Each row is a point on a landscape with many valleys, with its height.
A ball rolls from a point to the lowest of its 2 nearest points, and stops where none of them is lower. Distance is the straight distance between rows; heights are no part of it.
Lagu h=2.97: [ 98 133 115 119 132 157  85 166  87 152 103 147  75 129 227 160 155 133
 141 139  92  90 120 161 156 113 105 166  97 118 139 144 109 142 205 143
 122 137 154 108 106 165 132  85 111  91  92  96 148 164 146]
zisu h=4.32: [175 117 100 140  59 121 115 165 108 117 153  73 197 138 112 124  82 116
 120 108 142 153 162 130 134 144 138 134 121 153 152 107 163  91 129 115
 113 171 182 154 104 151 169 131 130 118 168 132 174 147 129]
kepi h=5.05: [121 114 111  78 129 109 171  97 124 198 169  84 101 142 122  96  83  95
 176 163 131 132 140 170  94 105  90  96  63 113 133 114 143 109  97  73
  57 125  78 138 130 134 113  92 107 130 156 120 129  94  89]
zeges h=6.09: [154 137 147  92 144 116 156  75 118 141 158 120 104 111 137  91 156 130
 138 110 104 175 133 124 155 120 160 116 140 161 173 147 116  80 105  63
 179  96 140 172 104 133 145 106 102 131 127 114 162 121 140]
vagos h=3.06: [102  85 137 113 122  99 145  94 150 152 145 143 124  96 122 113 171 133
 160  90 117 152 147 134 111 115 108 153 164 113 109 110 117  85 139 137
 173 159 125 131  95 167 117 128 128 123 151 128 157 114  77]
saz h=4.18: [190 143 165 163 122 138 123 140 153  66  99 127 150 107  89 168  90 131
  72  79 108 144 126  90 185  92 186 130 175 135 136  75 128 165 133 156
 121 136 133 115 112 149 168 159 160 129 145 149 113 118 133]
Mugor h=1.77: [110 112 122 128 170 125 115 128 152 175 131 168 115 103 165  86 184  84
 101 133 133  95 162 156 162  92 104 117 102 131 143 159 117  87 138 197
 168 116 120 145 108 130  99 169 136 158 111 116 149 193 114]
miva h=4.38: [133 115 139 122 143 125  90 171 142 104  87 116 173  98  84 114 146  96
  92 145 106 153 116 164 174 162  96 133 135 106 163 117 126 113 144 157
 150  81 157 129  89 119 131 161 126 126 126 142  94 134 113]
Ravos h=1.96: [134 146 153 161 142  86 181 114 151 116 130 145 117 151  68 113  74 159
 112 140 141 128 115  89  89 146 136 125 169 123  69 113 124 147 118 111
 122 129 105 131 171 113  87 161  88 168 161  94 103 115 144]
nam h=2.75: [156 123 124 136 126 120 134 122 135 176 120 158 130  93 187 119 170  87
 101  72 150 141 160 107 140 154 107 118 102 113 108 123 140 161 135 179
 150 130 144 100 125 141 187 152 126 162 159 134 129 168 159]
dod h=5.55: [ 64 176 199 107 154 151 143  87 105 141 138 108 120 165 110 140 149 156
 158 133 114 153  93 122  77  99 153 138 106  83 106  91 118 149 101  89
  85  99  50 107 125 111 123 112 138 100 116 144  93  44  60]
fam h=5.47: [156  94  93 127 142 111 107 137 109  51 106 110 142 121  41 149  97  94
 133 170 138  54 126 139 144 164  97  79 146 154 146 158 111 134 128 165
 135 165 163 139 146  95  85 162 159 152 147 109  93 136 148]
bokob h=4.29: [127 100 144  48 178 143 145  65 141 165 161 123  74  57 149 166 160 146
 156 107 106 110 152 118 114  71 166 127 170 133  83  77 107  92 168 131
 157 116 123 116 135 141 117  46 105 129 104 121 137 137  59]
Zis h=5.84: [ 76 150 116 146 101 169 143 130  92 177 153 155 112 164 181 122 195 129
 178  98 134 155 131 162  98 147 118 156  70  98 100 118 140 169 144 110
 114 119 100  64 133 140 176  97 161  81  89 158 113  83 142]
Gure h=3.73: [149 117  90 161  87 113 158 164 125 141 103 106 135 171  65 139 102 150
 157 107 105 194 125 145 115 168 117 128 184 130 122 152 168 104 118  58
 110 143 153 136 150 142 158 130  81 114 140 120 166 113 175]
padi h=5.11: [192  93 111 168 110 109 129 133 158  82 106 107 155 126  22 127  79 116
  98 161 158 113 126 100 135 128 129  81 143 183  86 130 144  61 100 104
 112 184 161 164 110 136  90 128 167 157 146 116 112 154 102]
befa h=6.90: [121 141 127 148  75 160  59 210 127  81 104 164 151 142 162 183 146 143
 129 170 122 123 125 125  86 168 100 154 104  85 130 134 146 164 183 151
  90 127 112 114 118 112 126 141 111  99  72 134 154 131 137]
Muvu h=2.27: [123 155 113 203 121 125 142 210 154  76 109 114 174 168 102 150  72 189
 110 124 116 154 122 101 112 165 169 139 146 101 114 132 147 146 119 132
 109 128 102 145 156  73 172 133 133 115 108 144 138 124 129]
Lep h=2.91: [ 81 114 161  68 190 137 169 101  93 161  99 116 137 134 132  68 121 109
 123 149 121 114 137 174 148 132 181 118 105  97 132 129  83 148  74 126
 152  69 120 129 105 112 127 101 128 146 160 156  60  68  75]
dok h=2.04: [ 93  98 132 102 108 146 109 150  67 145 158 136 148 117 194 109 178  97
 177 116  84 124 154 179 148 107 140 144  99 120 180 144 105 114 130 155
 179 106 130 130 102 171 136 109 167 107 108 145 123  87  99]
pid h=2.64: [132 129 154 137 108 108 145 104 136 137 129 177 142  88 151 127 194 138
 143  59 127 176 138  90 162 128 142 149 183  99  89  95 130 123 114 112
 152 132 112 103 127 160 170 130 131  99 151 142 160 130 110]
sok h=4.34: [194 120 127 165 138 112 113 128 112 146 152 114 122 101 108 117 102  89
  97 146 145 116 159 126 174 123 158 112 104 143 194 143 143 113 135 161
 160 128 148 147 108 138 151 155 218 184 155 180 110 155 155]
rili h=3.51: [134 123 144  76 152 155 121  92 103 109  77 153 160  95 204 141 174 128
 134  71 122 148 145 111 181 104 157 115 144 147  94 123  96 171 109 166
 176  80 128 131 127 158 175 107 120 126 143 152 103 161 126]
Memu h=4.09: [101 145 163  68 192 162 149  58 121 164 157 119  82  87 131 149 153 153
 129 120 134 113 133 113 117  84 197 123 158 125  57  74 104 131 127  92
 143 100 110  89 151 112 121  27 113 157  96 129 142 105  61]
sugav h=3.30: [ 86  93 148  67 154 147 148  90  70 139 123 114 123 131 161  91  93  94
 185 136  95  86 168 162 120 120 159 104 115 146 127 138  88 146 106 159
 191 101 122 113 138 162 131  93 129 163 173 135  86 106 100]
figof h=3.18: [148 141 142  94 165 145 121  92 159 140 116 153 102  69 195 146 192  99
 112  88 128 149 142 101 183  93 126  98 137 136 105  98 121 171 132 186
 162  95 117 109 119 148 167 140 119 172 123 142 106 184 140]
mene h=6.48: [107 149 163 137 137 131  90 103  95  73 116 147 123 141 164 168 153 168
 126 129 126  74 100 101 144 137 138 141 157 132 169 167  93 170 153 153
 128 116 123  97 147 119 117 148 127  86 100 125 106 157 171]
pugo h=3.59: [125 113 106 101 116  94 116 152 129 118 157 110 129 158  91 132  69 144
 182 171 168 121 120 126  89 134  83 132 128 138  83 162 131 136 105  84
  76 150 130 141 166  87  69 120 105 149 125 118 136 112 101]
fus h=1.01: [133 119 117 133 106 151  89 147 139 148 112 139 152  81 148 119 177  66
  98 169 142  91 169 171 160  95 116  94  88 161 176 138 134  70 144 225
 160 140 155 136  95 175 128 172 178 168 152 111 155 197 122]
Gule h=6.35: [110 163 163 113 179 145 120 100 115 101 124 158  82 120 181 159 165 144
 113 144 138  92 108 127 131 126 134 124 127 161 157 178  93 146 155 137
 155 106 133 114 143 126 116 109 120 103  59 139  81 168 171]
furoz h=3.81: [130 164 155  70 195 133 154  65 171 118 144 113  85  90 149 125 169 126
 108 110 137 149 121  79 156  79 153 116 196 136  76  72 107 168  99  80
 157  98 108 100 143 115 114  77  88 164 110 115 130  96 115]
Sanaf h=4.30: [168 145 102  81 174  99 102 140 154 147 143 112 155 125 124 122 111 117
  96 133 157 132 115 124 148 113  96 144  80 123 127 100 141 147 101 117
  75  88 123 169 115  36 114 125 110 163 101 150 135 159 103]
salin h=3.55: [137 163 151  80 189 135 160  88 151 129 109 137  77  83 126 145 154 106
 125 102 141 163 137  94 149  94 143 129 182 132  77  72 121 195 146 147
 170  88 118 109 141 137 125 131  97 177 130 122 101 124 126]
tov h=4.53: [118  97 127  74 176 134 155  81 166 200 220 113  68  65 152 174 139 161
 131 142 144 100 146 121 107  77 154 134 118 141 121  95 125  92 180 139
 135 136 137 139 128 142 110  84 114 148 100 128 136 175 114]
zapuv h=6.22: [142 158 168 118 159 146 127  84 137 113 142 129 110 111 180 143 173 143
 107 109 129 150 110 116 172  88 142 127 167 149 172 165 108  95 132  88
 153  85 139 136 119 138 132  84 124 111  84 134 113 146 158]
Zalum h=1.43: [101 167  98 119 131 126 145 101 181 215 155 144  59 126 178 158 186 130
 113 117 162 148 119 129 128 110  90 137  59 137 127 107 135 123 156 133
 110 137 119 136 152 124 150 114 101 107  79 118 133 194 142]
peb h=2.54: [136 148 160 162 144  79 141  98 192 157 181 136 110 135  90 133 125 181
 121 155 174 149 106  83  72  92 140 163 158 115  81  80 134 119 136 119
 114 143  95 136 159 125  75 165 139 167 146 143 136 127 117]
supo h=2.02: [ 92 131  92 140  99 126  91 186 131 173 145 144 135 141 159 118 175  92
 162 150 146 173 121 165 124 172  68 138  53  87 168 142 152 130 101 127
 109 111 104 136 135 112 132 138 135  97  80 176 116 116 136]
Reta h=4.83: [165 167 153 164 155 116 104 141 156  92 106 120 113 137  67 180 134 141
 126 133 156 166  99 120 146 151 102 152 156 130 135 148 157 127 136  88
 111 111 118 138 149  80 102 128 126 122  84 151 113 130 133]
gugu h=3.84: [203 154 126 135 160 160  76 163 137 102  70 146 120 114 153 132 139  92
  44 137 122 128  98 129 174 140 101 109 100 127 156 107 135 193 144 169
 138 101 149 130 120 144 196 147 123 151 105 154 121 148 185]
ditup h=5.85: [113 153 148 100 154  94 196  46 102 201 133 131  87 130 130  67 157 153
 135  90 138 157 125 128 115 137 166 117 142 105 108 112 124 118  26  40
 115 117  86 136 128 126 158  76 119 121 136 139 156  67  97]
zume h=1.52: [ 83 113 129  87 160 128 119 135 154 130 124 127 151 102 165 113 130  94
 109 145 131  86 138 169 149  93 101 104  98 144 143 171  81 118 119 210
 152  71 119 137 132 106 109 147 128 140 126 103 101 186 128]
mosi h=5.71: [ 69 150 155 108 151 106 162  87 121 179 138 133  83 157 103  85 146 149
 141 134 134 131 134 144  83 119 147 136 145  79  88  97 116 108  65  59
 117 134  61 119 118 134 112  74 124 117 140 133 129  59  59]
ruk h=4.11: [191 136 133 149 151 156  80 176 138  92  49 127 171  82 112 111 147  79
  59 148 123 118 113 165 187 133 109 103 111 111 179 105 136 132 111 223
 135  70 161 126  97 137 181 151 154 151 117 164  92 144 155]
nedur h=3.61: [ 71 100 107 145 137 111 142 169 148 129 129 130 178 145  99  55  72 106
 127 160 117 128 136 140 110 168 122 132 140  86 108 122 121 136  90 162
 140 119 133 127 120  82 109 144 113 170 163 128 118  80  94]
Lizal h=5.23: [ 80 190 137  94 166 126 119  94 151 138 142 139  97 157  98 126 129 145
 148 138 165 138  74 121  77 103 123 156  82 140  95  96 144 155 155 114
  97 100  80 132 161  65  66 141 119 151  68  85 112 131  96]
Vipef h=3.82: [111 131 161 117 122 106 122 101 117 123 134  99 105 146 105 139  87 183
 158 156 143 104  92 117  86  87  92 151 148 122 100 140 110 138 105  52
  84 128  92 116 181 111  69  84 103 103 111 100 143 108  99]
Gizu h=1.83: [161  97 112 173  67 159  77 154 103 119  72 146 125  89 140 148 151  58
  67 165 109 114 124 158 138 122 106  96  85 169 184 168 150  99 172 187
 149 158 165 116  96 204 170 163 165 164 141  83 118 165 155]
vogu h=3.34: [126 107 146 185 114 121 103 168 166  59 146 129 168 147  90 143 104 176
 124 123 132 130 136  91  93 104 149 147 160 116  99 103 140 105 157 154
 133 184 131 150 109 110  80 158 156 151 139 132 141 121  77]
pipof h=1.69: [101 158 112 201 116  98 139 162 156 145 148 136 156 168 131 126 102 185
 131  92 149 188 138 105  93 163 149 168 133  83 100 111 145 143 103 123
 106 130  99 118 143 102 177 150 131 125 109 164 158 123 118]
kelug h=4.42: [110 133 136  92  49 121 207 128 129 114 115 129 141 164  94  63  86 150
 163 107  95 133 158 122 125 119 201 141 145 132  97  90 121 106  74  86
 128 180 130 143 108 188 158  91  93  99 186 108 201 115 131]
vona h=2.55: [109 114  86 139  79 162  79 189  67 133 133 150 132 143 207 118 148 100
 159 150  86 109 131 152 150 120  89 158  83 108 178 159 126 145 172 136
 129 126 138 104 107 165 131  95 143  90 103 133 153  96 154]
bodu h=2.25: [159 140 104 182 109 112 140 132 157 196 146 154  95 114 141 115 185 100
 101 129 172 160 143 117 122 178 104 116  83 110 142 143 167 148 144 151
 128 128 141 112 139 143 155 192 140 145 126 155 103 165 185]
vot h=3.20: [138 116 129 138 123 152 158 105  98  80  72 114 159 109  60  72  92  88
 103 123 101 117 112 150 130 157 147  74 165 208 137 143 124 109 111 167
 197 171 169 143 106 172 145 170  99 151 191 100 107 120 156]
Nevud h=4.77: [187 109 133 223  86 142  62 165 143  98 114 159 135 119 105 168 140 105
  73 143 130 120 161 118 123 138 150 131 111 111 145 116 157 117 197 169
 128 151 146 101  96 146 139 156 191 142 132 133 133 138 107]
pemu h=3.32: [134 126 127 140 103 147 109 185 142 149  88 160  77 106 197 171 158 104
 103 133 114  99 122 136 159 113  82 145  98 125 138 139 112 156 202 170
 112 143 154 120 127 159 137 147  88 101 129  89 134 171 145]
moz h=2.51: [154 113 138 141 126  95 185  84 163 137 131 162 140 117 129  96 103 129
 112 114 156 148 129  84 128 127 129  92 157 148 100 153 135 124 107 122
 145 121 117 140 137 152 131 155 106 183 186 111 105 150 176]
Dosir h=3.56: [ 81 138 178  70 154 132 154  74  91  81  84 135 151 154 139 116 108 174
 103  91 112  90 113 110 138 116 161 120 190 127 110 118  71 152  66 107
 118 107 136 123 123 116 134  99 100  78 152  97 112  91 103]
sepeb h=4.49: [196 127 150 175 127 127  76 139 181  82  98 143 153 104 100 170 161 126
  65 106 135 147 145  98 160 110 157 130 134  97 146  77 158 131 157 172
 121 117 124 141  83 124 140 169 175 148 115 166 123 134 106]
dize h=2.82: [ 77 138 108 148 102 126 146 165 109  59 127 107 188 185 108 160  73 191
 149 131  97 104 116 119 106 180 151 129 166 107 128 156 104 139  90 107
  91 126  95 133 179  72 127 130 116  66 116 125 131 105 136]
Muf h=2.85: [104 138 116 132 130 137 106 135 126 136  93 118 135 161 137 161 140 144
 128  91 136 148  89 142  97 132  48 135  88 114 105 144 138 146 115 109
  70  85 119 115 153  84 143 105  57  91  94 110 133 125 149]
por h=5.96: [157 152 114  96 147  79 178  59 150 181 157 133  94 125 133  39 115 140
 147 101 140 163 124 109 125 115 153 119 151 154 121 130 135 112  48  59
 127 131 115 144 123 128 136  87  93 154 136 120 181 111 135]
Negil h=2.83: [133 124 113 142 140 166 113 123  98  59  76 120 167 118 107 103 118 112
  80  90  97 117  97 170 143 163 107 113 159 179 150 171 118 123 118 155
 188 142 189 128 110 142 161 141 111 121 155 116 114 141 170]
soku h=6.21: [ 60  99  98  68 148 144 139 127 118 148 164 115  80 104 148 124 127  71
 176 183  88 115 130 166 124 120  92 108 120 126 149 160 107 112 149 115
 157  96 127 115 127 137  67 123 116 135 106 117  96  96  94]
rirov h=3.22: [ 70 155 135 162 107 124 167 138 105  74 114 140 151 179 106 132  68 208
 115 128  97 119 132 104 120 146 173 132 189 136 133 171  95 105  75  75
 104 143 104 109 168 110 118 124 127  58 142 129 158 115 148]
repak h=2.00: [ 97 156 116  96 187 124 137  89 150 199 154 144  94 130 172 127 175 106
 114 110 147 146 121 146 142 125 116 134  51 126 143 103 124 148 128 138
 126  92 115 126 130  92 149  98 122 112  71 145 100 147 121]
Gem h=2.77: [184 149 101 200 127 116 159 170 185  87  94 116 158 115  61 139  84 150
  84 120 132 165 111  76 129 172 151 111 150 118 109 123 158 154 107 128
 103 113 110 156 136  55 170 155 127 169 129 131 111 114 134]
baf h=3.87: [157 140 138 169 114 137 146 136 152  50  82 103 143 132  65 150  60 124
  85  93 104 105 125  96 123 140 175 105 182 145 111  76 130 157 155 172
 136 167 164 125 131 118 158 180 126 129 163 109 113 106 132]
nog h=1.79: [130  82 129  88 125 142 131 115 115 180 174 138 119  64 195 146 213 120
 171 106  97 123 166 171 132 116 171 140 114 101 191 132 117  92 153 168
 178 127 111 142 110 179 136 114 183 108  93 153 133 142 104]
dum h=2.41: [133 127 132  94 124 135 136 104 153 198 161 185  85  72 223 155 230 128
 121 115 133 105 157 142 125 135 166 150  94 109 155 118 126 112 142 162
 152 136  94 125 120 162 155 101 164  91  67 173 133 176 126]
Bedak h=3.28: [ 87 104  98 138 114 126 119 183 118  92 140 110 174 162  96 115  58 130
 156 157 122 115 132 133 107 155 109 123 125 112 117 157 126 144 115 123
 114 133 130 135 144  76  87 143 112 129 142 130 118  72 117]
voti h=3.31: [ 91 116 142 176  52 114 138 111 136 135 161 127 138 152 140 148 101 180
 168 136 125 168 140 112  84 102 115 145 159 129 122 164 126  96 112  88
 107 151  77 114 159 161 115 135 128 119 154 120 150 125 154]
manib h=0.72: [118 178 124 129 100 124  96 123 152 186 134 145  98 147 177 179 167 161
 117 139 174 143 114 110 104 104  90 165  42 104 118  93 156 159 162 129
  73 142  97 118 153 124 136 132 110  98  85 138 166 170 140]
veriz h=6.07: [ 81 116 115  95 145 167 158 106  77 164 159 105  71 120 157 134 135 106
 187 148  95 131 127 159 119 134 149 121  99 156 177 163 112 123 159  78
 169  80 138 131 144 146 127  73 123 113  97 125 101 105 167]
Til h=4.06: [180 115 135 122 184 101 130 117 134 169 163 113 134 108 134  69 115 107
 119 116 143 123 171 135 180 128 161 127 138 142 168 110 131 108 102 163
 176 140 161 147 107 120 126 144 162 166 145 166 130 140 124]
ton h=4.60: [167  78 114  87  81  98 133 128 140 155 191  78 158 107 124 120 116 128
 151 126 144 126 172 125 105 128 132 131 110 116 178 103 156  91 112 112
 118 165 144 181 110 158 111 169 164 126 184 148 162 143 105]
kam h=3.21: [ 84 153 150  79 152 158 133 104  89 122  96  98 101 158 148 177 159 165
 139  93 109  99  55 137 115 135  83 122 143 124 116 131 104 153 121  73
  80  79 123  78 162  93 137 102  96  37 100  88 130 107 163]
Ref h=4.04: [162 188 100 114 165 141  73 160 148 153 101 148 136 158 152 121 135 108
  84 146 164 134 125 116 161 146 102 153  46 124 130  95 144 169 130 162
 103 104 130 147 117  45 125 132 112 164  90 132 161 156 143]
Sonen h=4.66: [110 138 115 109  35 109 191 149 148  84  98 131 150 176  47  64  43 152
 127 149 110 109 135 124  87 140 171 103 167 145 102 127 115 117  83 103
 108 209 151 174 124 212  99  97  85 106 171  87 168 127 134]
vanoz h=3.19: [194 131 107 185 156 143 106 139 181  74  95 117 157 123  87 144  80 112
  54 107 148 116 117  78 144 131 121  81 135 134 105 131 139 148  94 149
  94 122 149 146 126  73 138 156 116 202 145 105 112 146 150]
Sope h=2.20: [121 167 150 164 136  94 132 121 146 148 138 162 143 143 144 120 177 163
 122  61 151 182 110  98 111 141 143 168 160  91  97  96 132 149 109 130
 124 121  95 103 126 117 183 138 122 108 102 153 158 111 108]
kon h=3.43: [161 141 117 181 127 137 161 150 117 132 105 138 118 164 116 107 100 142
 123  65  99 156 114 131 158 158 156 148 178 141 128 146 148 145 138 104
 142 133 156  95 147 120 182 143  92 122 150 135 143 114 189]
zizul h=4.74: [121  96  91  89 169 121 159  98 152 232 228 131  42  86 148 120 161 118
 170 125 129 105 160 141  93 117 142 127 100 134 145  94 138  85 159 118
 155 148 150 139 125 140 105  99 144 138  97 137 152 146  95]
Vop h=3.95: [ 87 103  93 149 110  82 180 133 146 168 142 139 160 139 105  34  83 132
 152 117 118 140 140 119  95 177 139 115 132 111  93 126 134 100  75 122
 131 147 117 143 133 125 153 131  83 143 184 111 159  75 105]
sudos h=4.35: [114  81 116  99  84 137 109 162 146 138 165 128 142  89 171 177 124 119
 156 160 124 112 162 137 135  63 116 142 110 114 156 138 129 116 202 179
 126 149 126 137 115 167  96 155 151 132 132 132 106 144 109]
dek h=5.24: [187 119 148 164 107 131  79 160  91 106 119 128  76 104 135 218 148 126
 108 174 137 122 115 130 152 110 108 146 125 122 172 155 155 124 212 125
 102 140 139 119 135 159 102 116 177 106  93 127 115 168 169]
Fadi h=4.05: [ 82  84 108  67  96 125 112 122 114  79 146  99 138 106 150 166 104 125
 173 171 107  71 138 135 121  74 101 115 142 141 144 126 100 126 179 158
 109 171 140 124 106 138  48 143 122  93 140  97 111 125 105]
Vun h=0.94: [124 159 130 164  91 126 101 150 137 160 143 131 111 164 140 187 139 177
 123 138 198 158 131  96  82 120 102 163  79 120  97 117 176 162 161 114
  69 147 128 105 164 101 115 156 122 147 107 119 160 164 153]
gaf h=3.44: [106  77  99 146 120 109 141 116 135 151 175 146 131 115 119  54 157  98
 183 137  99 149 156 156 106 139 137 128 148 142 161 131 122  63 121 129
 196 165 134 149  90 148  92 161 155 149 148 136 170  84  95]
voz h=5.70: [ 74 156 156 141 132 156 163 127  78 159 129 122 139 176 132 124 159 128
 170  96 116 164 114 155 106 151 126 125  90  82  95 102 131 158  93 103
  80 105  81  87 125 110 174 121 136  79 127 148 104  46 101]
zuru h=4.23: [106 116 131 107  89 129 206 109  93 154 116 124 130 173 121  70  80 141
 180  89 102 121 140 120 113 131 161 124 135 123  73 126 110 128  78  81
 121 139 119 117 132 165 156  82  92 119 199  98 172  90 129]
Koral h=1.62: [170 164  98 197 115 112 126 141 143 164 137 138 110 167 103 153 133 143
 109 107 190 168 116  82 119 153 108 111 109 130 100 124 188 163 147 113
  93 120 151 107 167 104 137 164 101 162 123 139 111 149 188]
Bedan h=5.29: [162  94 104 146 103 137  96 163 112  65 118 102 174 100  45 160  84  92
 113 171 150  96 144 130 157 138 112  97 126 184 119 146 147  83 125 164
 137 164 172 139 106 110  79 138 185 158 146 115  97 166 121]
mes h=3.70: [161 127  96 140 147 122  71 189 162 137 115 146 125 134 129 119 141  97
  84 166 171  94 153 125 150 140  90 139  78 119 126 119 158 118 152 179
 129 130 174 128 112  68 128 165 152 184 136 138 154 180 107]
luk h=2.99: [138 126 115 172  73 156  99 153  66 115 129 169 144 145 180  96 144 115
 132 112  97 144 130 161 143 154 157 166 134 129 152 175 127 140 169 142
 166 144 153 102 114 188 183 116 156  96 133 111 171 137 170]
daro h=3.83: [121 123 133  89 136 123 139  76 123  83 101 111 178 142 141  94  96 134
 100  75 120 122 113 132 121 104 127 119 164 171 111 137  79 114  85  92
 130 112 134 146 112 132 124 104  77 105 152  94 137 124 112]
Bur h=4.86: [138  91 127  77 131  99 147  98 139 200 195  83 123 130 147 104  96 125
 167 143 157 114 154 121  95 109 140 133 105  98 129  90 145 109  98 108
  93 153  95 152 121 141  99  98 143 130 155 161 144 103  85]
puva h=3.58: [101  86 139  46 108 140 154  99  87  90 120 105 149 135 145  72  69  94
 167 171 101  68 147 165 121 119 155 107 139 164 138 144  86 132 102 146
 178 135 145 138 120 166  99 122 115 152 188 117  99 102 125]
garup h=5.67: [152 111 157 149 171 122 131 106 122  82  82 131 119 124  72 144  98 106
 102 140 118  90 127 128 144 135 124  83 150 156 149 148 108 159 149 179
 151 111 124 117 145 115 106 188 151 154 151 132  58 148 157]
Zorug h=3.62: [ 89 125 163 136  82 125 130  98 131 153 159  81  96 148 120 136  94 194
 191 173 117 122  91 124  82  64  95 149 163 111  82 152 124 102 125  47
  80 162  97  84 191 141  70  96 116 118 131 110 170 103 148]
Nep h=1.47: [ 96 106 101 122 114 137 115 157  97 191 166 113 134 116 164  93 156  78
 183 122 112 144 141 176 117 154  85 128  70  81 181 119 137 110 103 138
 142 105 117 127 113 118 135 131 154  96 117 158 141  72  89]
guza h=6.77: [154 142 131 170  77 139  64 197 106  30 105 154 173 137 158 191 129 138
 119 175 144 100 133 127 123 182 112 137 123 126 152 169 141 137 150 135
 112 147 111 138 138 101 127 132 153 110  87 139 123 142 164]
dibi h=5.02: [202 118 130 216 114 128  80 160 126 119  99 174  68 131  98 187 156 109
  77 166 144 121 130 109 153 138 122 128  95 135 132 153 153 141 186 137
 102 148 120  95 132 137 130 134 185 140  96 147 105 146 148]
dapiz h=3.26: [ 77 127 151  69 153 138 166 122  92 117  64 127 167 141 124  94 100 150
  93 127  98 115 119 137 149 138 186 116 154  87 124 135  82 171  43 118
 118  86 114 137 123 102 151 112 100 102 176 136  78  61 106]
gavov h=2.40: [148 114 130 158 111 152  98 129 102  48  67 149 127  95 117 147 162  87
  89 130  90 109 114 161 151 144  99  94 127 163 180 169 114 113 163 173
 167 137 168 130  92 181 152 152 134 106 112 100  98 165 167]
mamir h=2.96: [151 115 159 187  82 104 152  94 137 124 158 143 104 134  97 137 110 138
 149 131 131 151 133  95 114 117 149 120 161 155 117 170 154  74 157  85
 136 162 118 132 144 184 110 149 129 153 166 107 139 137 156]
foso h=5.40: [ 62 187 171 114 156 170 115  86 123 152 156 117  97 145 133 165 161 158
 155 122 122 115  67 147  60  71 120 159  88 126  92  82 131 135 143 114
  65 114  50 108 138  89  93 110 151 122  78 107 120  89  66]
zar h=3.53: [201 165 121 137 164 173  84 139 149  69  86 127 136 134 138 153  99 109
  53 101 141 114 107  97 159 141 115 100 128 138 130 126 138 207 137 175
 112 110 149 127 127  79 150 173 103 172 127 127 133 150 192]
kagit h=3.45: [ 70 115 148  75 141 180 135 106  59 124 111  84 100 145 143 177 146 142
 174 117  81  85  94 143 125 126 110 136 157 112 146 133  89 118 127  58
  96  99 133  67 131 139 128  90 135  33 121  89 131  89 157]
kagof h=4.08: [159 129 113 133 108 112 115 123 150  92 130 106 200 138 112  98  67 148
 120  94 140 144 129 106 134 128 120 118 139 159 119 125 141 100  90 101
 114 150 149 178 129 117 141 107  95 123 151 124 162 156 131]
kar h=3.54: [148 136 116 152 121 118 180 140 142  81  84 115 155 138  56  87  66 125
 106 108 103 111 145 123 141 148 173 103 176 172  79  94 139 119 126 149
 164 182 183 126 107 171 136 141 107 125 182 102 128 114 125]
Gav h=3.16: [160 144 138 157 135 155 125 139  94 116 100 154 124 145 148  85 137 118
 112  70  98 141 107 143 166 147 141 136 159 166 134 154 111 136 128 117
 186 121 180 129 120 163 184 127 113 131 147 132 150 137 171]
nad h=4.61: [138  90 117 133 126 133 126 146 135 138 168 121 112 114 133 136 120  93
 139 194 147 122 155 136 141 106 116 122 106 129 166 159 152 117 182 171
 140 131 131 113 133 144  88 177 176 179 147 150  92 146 134]
kataz h=3.88: [108 105 127  66 112 130 121  82  81  79 136  71 162 116 139 129  81 122
 157 162 111  69 130 139 124 103 140 122 143 175 156 129 100 127 146 150
 139 176 164 139 104 162  81 119 132 102 157 102 116 141 118]
Tomak h=3.33: [173  97  96 140 122 102  75 174 154 146 158 126 136 126 105 138 142 135
 124 154 177 110 135 113 130 124  80 143 102 136  93 116 162  85 128 127
  98 173 159 174 113 109  91 123 157 169 138 136 181 179  73]
selug h=2.93: [172 108 140 125 129 102  98 117 181 125 174 128 129 131 103 155 122 165
 113 133 178 123 131  90  95  74 120 148 157 120 103  92 147  89 157 124
 109 157 114 148 127 129  79 145 138 155 152 129 144 149  87]
Dipu h=3.74: [ 60  84 140  90  90 145 133 115  95 119 124  86 113 115 162 187 131 135
 184 123  71 115 121 143 127  83  77 132 143 102 128 126 118 131 161 109
 101 128 117  96 121 157 109 106 128  66 137  95 115 108 117]
Gar h=4.90: [156 122  92 129  82  92 157 162 182  83 103 114 167 138  36  87  58 129
 108 190 143 104 124 104  84 164 152  84 177 146  79 145 133 109  80  98
 104 184 153 181 143 150  98 113 120 142 162  90 131 134 102]
gef h=2.48: [141 134  90 147 107 127 108 176 106 155 134 125 164 174 149 140 130 134
 144 132 150 161 124 144 123 161  80 152  72 115 145 177 151 132 112  88
  91 113 117 147 149 100 156 108 101 112 100 152 133 131 182]
duz h=5.03: [125 196 121 132 169 106 116 123 149 106 109 134 124 152  56 144 131 153
 135 143 159 176  70 109 108 155 121 153 115 131 100 138 145 174 118  90
  97  93 106 160 154  32  89 155 115 149  56 114 112 123 132]
geb h=2.52: [ 95 129 129  87 199 106 160  86 126 173 130 140 128 121 154  76 154 109
 131 103 141 139 136 130 142 138 133 139 115 104 104 106 102 127  97 136
 162  76 110 126 111  95 123 132 125 140 124 142  92 118  84]
gobe h=4.62: [158 122 116 146 158 101 100 195 134 111 106 120 150 109  68 147 134 108
 120 151 128 169 125 137 156 182  85 148 130 106 144 136 155 110 143 115
 144 107 137 165 129  80 123 149 140 134 109 156 109 114 120]
tadov h=5.97: [ 70 131 108 128 117 182 156 119  68 190 163 105  63 152 175 137 167 106
 195 134 103 162 112 167 117 136 125 143  85 137 140 161 136 147 173  86
 128 104 121  88 143 156 157  89 142  96  88 121 115  88 165]
bib h=3.78: [149 122 125 168 158  81 149 142 130 141 154 128 147 130  96  57 119 141
 131 123 124 147 153 147 159 155 166 151 158 137 163 132 140  85  93 119
 156 154 127 156  95 123 107 148 155 124 137 166 154 122 102]
muz h=6.62: [147 139 140 144 112 133  90 146  81  25 109 136 155 159 132 174 133 150
 123 138 106  85  99 126 143 182 115 124 161 119 190 161  93 153 158 148
 121 130 154 110 146 127 156 145 143  53 103 147 102 143 196]

Two balls start at each pair of points below. Name the first point that both come to, or write -.
gobe / nad => pipof
sudos / ton => Lep
veriz / kagit => -

For each start below, name every point that the ball comes to, in order.
bib => gaf vagos pid Sope pipof
fam => Bedan padi Gar Sonen kelug zuru Vop nedur Bedak
muz => mene Gule zapuv zeges por ditup mosi dod foso Lizal duz Reta gobe miva ruk gugu zar vanoz Gem Muvu pipof
zisu => kagof daro Dosir dapiz Lep geb repak Zalum manib
